Points, in no order, along strands that fork, close into loops and pass close to each other.
Points whose rows are less than 18.8 apart are linked; no others are. Some points are linked to none.
(626): [ 1 -4 15 -5 -6 -6 11 -3 -2  8 -4 -1]
(602): [  4  -6   8   0   0 -15  -3  33 -18  -1  13 -10]
(630): [ -4  10  -3   5   2   5  -8 -13  10  -3  -2  10]
(400): [ -7   5   4   0  -2  -5  10  21 -10 -18   5 -10]
(101): [  6  -3 -35  -2   6  -1 -10   2   0   5   3 -13]
(407): [-4  0 -5  5  4 -7  1  4  1 -9  0  1]
(455): [-14  -5   0  -5  20   1  -8 -21  -3 -10 -12   9]
(244): [ -8   2   0  -2  -1  -1  10  23 -10 -22   5 -18]
(431): [ -9  -7 -15   2  22   4 -14 -14  -2 -14  -5   5]
(269): [  4  17  -3  14 -14   2  -2   3   9   6  13   6]
(146): [  5  10  -5  13 -10  -2  -2   6   6   3  12   5]
(24): [10  4 -2 -6 -9 -5 -4 -9  4 13  4  7]
(135): [  2   7 -29  13  -1   9  -7   4   9   2   7 -10]
(607): [  4 -11   0   0   3 -17   1  25 -16  -3  10  -8]
(188): [ -2  -8  -7   4   6  -9   7  18  -4 -14   6 -16]
(349): [  7   6 -17  16  -7   2  -3  14   4   3  16  -9]
(365): [ -5  -5  -5   0   7  -5   9  20  -6 -20   4 -24]
(554): [  3  14 -12  -6  -6   5  -8 -13  10   9   1  11]
(141): [12 -2  6 -6 -9 -7 -3 -6 -1 17  5  4]
(616): [ -4  13 -16  16   0  14 -10  -4  12  -5   4   5]
(88): [ -7  -1  16  -2   0  11   9 -15   7   0 -13   2]
(456): [ -8  -7  10 -11  10   3   4 -20  -1  -2 -20   4]
(494): [  0   8 -24  16   2  13  -7   2  11  -3   6  -7]
(598): [ -5   9  -4   1   8   8 -11 -19   9  -4  -4  12]
(393): [ -7   5  19  -6  -1   4  18  -2  -2  -4 -11  -4]
(87): [-12  -6   8 -10  17   2  -1 -23  -3  -6 -19   5]
(379): [ 10 -11  19  -8  -7  -8   2   3  -9  19   0  -1]
(222): [  2  -5 -19  -1   7  -7  -7  -3  -1  -6  -3   4]
(639): [ -6  -6  12  -8   4   5   7 -16   3   0 -17   2]
(559): [ 6  5 -8 14 -6 -2 -2 14  2 -1 14 -2]
(565): [  1  -3 -17   7   5  -3  -5   1   2  -7   1   1]
(578): [ -5   1  19   3  -7  18  11 -13  12   1 -10   3]
(213): [  4  -4  12  -4  -7  -1   7 -10   6   9  -4   3]
(305): [  9   1  27  -4  -7 -10  -2  21 -10  17   7  -3]
(251): [ -2   3  20   4 -13  15  12 -10  14   4  -2   2]
(191): [  8   2  21   0  -5 -13  -5  28 -11  11  11  -4]
(82): [  7   9  -9  -6  -8  -1  -5 -11   6  11   3   9]
(371): [ -4  -2 -20  -6  18   4 -16 -15   0  -9  -5   9]
(522): [-13  -5  -6   2  22   1  -9 -11  -3 -16  -9   5]
(163): [ -7   2   6   0   0  -8  10  14  -7 -12   2  -3]
(19): [  4 -17  14 -11  -7   5  14  -9  -4   8 -14   3]
(581): [-5  2  5  2  0 -9  7  8 -2 -7  1  1]
(451): [  1  -1 -25  -7  11  -1 -14  -9   1  -5  -4   8]
(235): [ -1 -16  13 -12  -3   8  12 -14  -1   4 -18   4]
(363): [  6 -19  18  -8 -13   9  15  -2  -9  12  -8   5]
(534): [  4  -6  21  -8  -6  -6  12   4 -10  12  -2  -4]
(414): [  8   2 -27  11  -2   1  -5   9   3   5  10 -14]
(162): [  5   0  16  -1  -4 -14  -4  32 -15   4  12  -6]
(107): [ -4   6  -3  -7  10  10 -11 -27   9  -1  -6  12]
(302): [-3 12 -7 11  0  7 -7 -6 11 -5  2  8]
(215): [ -2  17 -20  -4  -1  12 -12 -12  10   5   1  12]
(123): [  3  -9  -5   3   2 -14   3  20 -10  -6   9 -10]
(515): [ -1   4  23   2 -13  10  17  -1   6   5   0  -2]
(223): [ 13  -7  14  -7  -7 -11  -4   1  -6  21   5   1]

A piece is two or more points that can be reached from each other along the links. Count, over all rows, the pieces, the separate loops (a circle has one, a figure eight two, a Y none), the forks (points with three links) and the tips (points with one).
pieces: 3
loops: 0
forks: 1
tips: 7

Name the points in between on the shortest way along the links from the first point to the second, in order.
(371) / (581): (451) (222) (565) (407)
(251) / (639): (578) (88)
(598) / (349): (630) (302) (616) (494) (135) (414)
(379) / (24): (223) (141)
(244) / (162): (365) (188) (123) (607) (602)
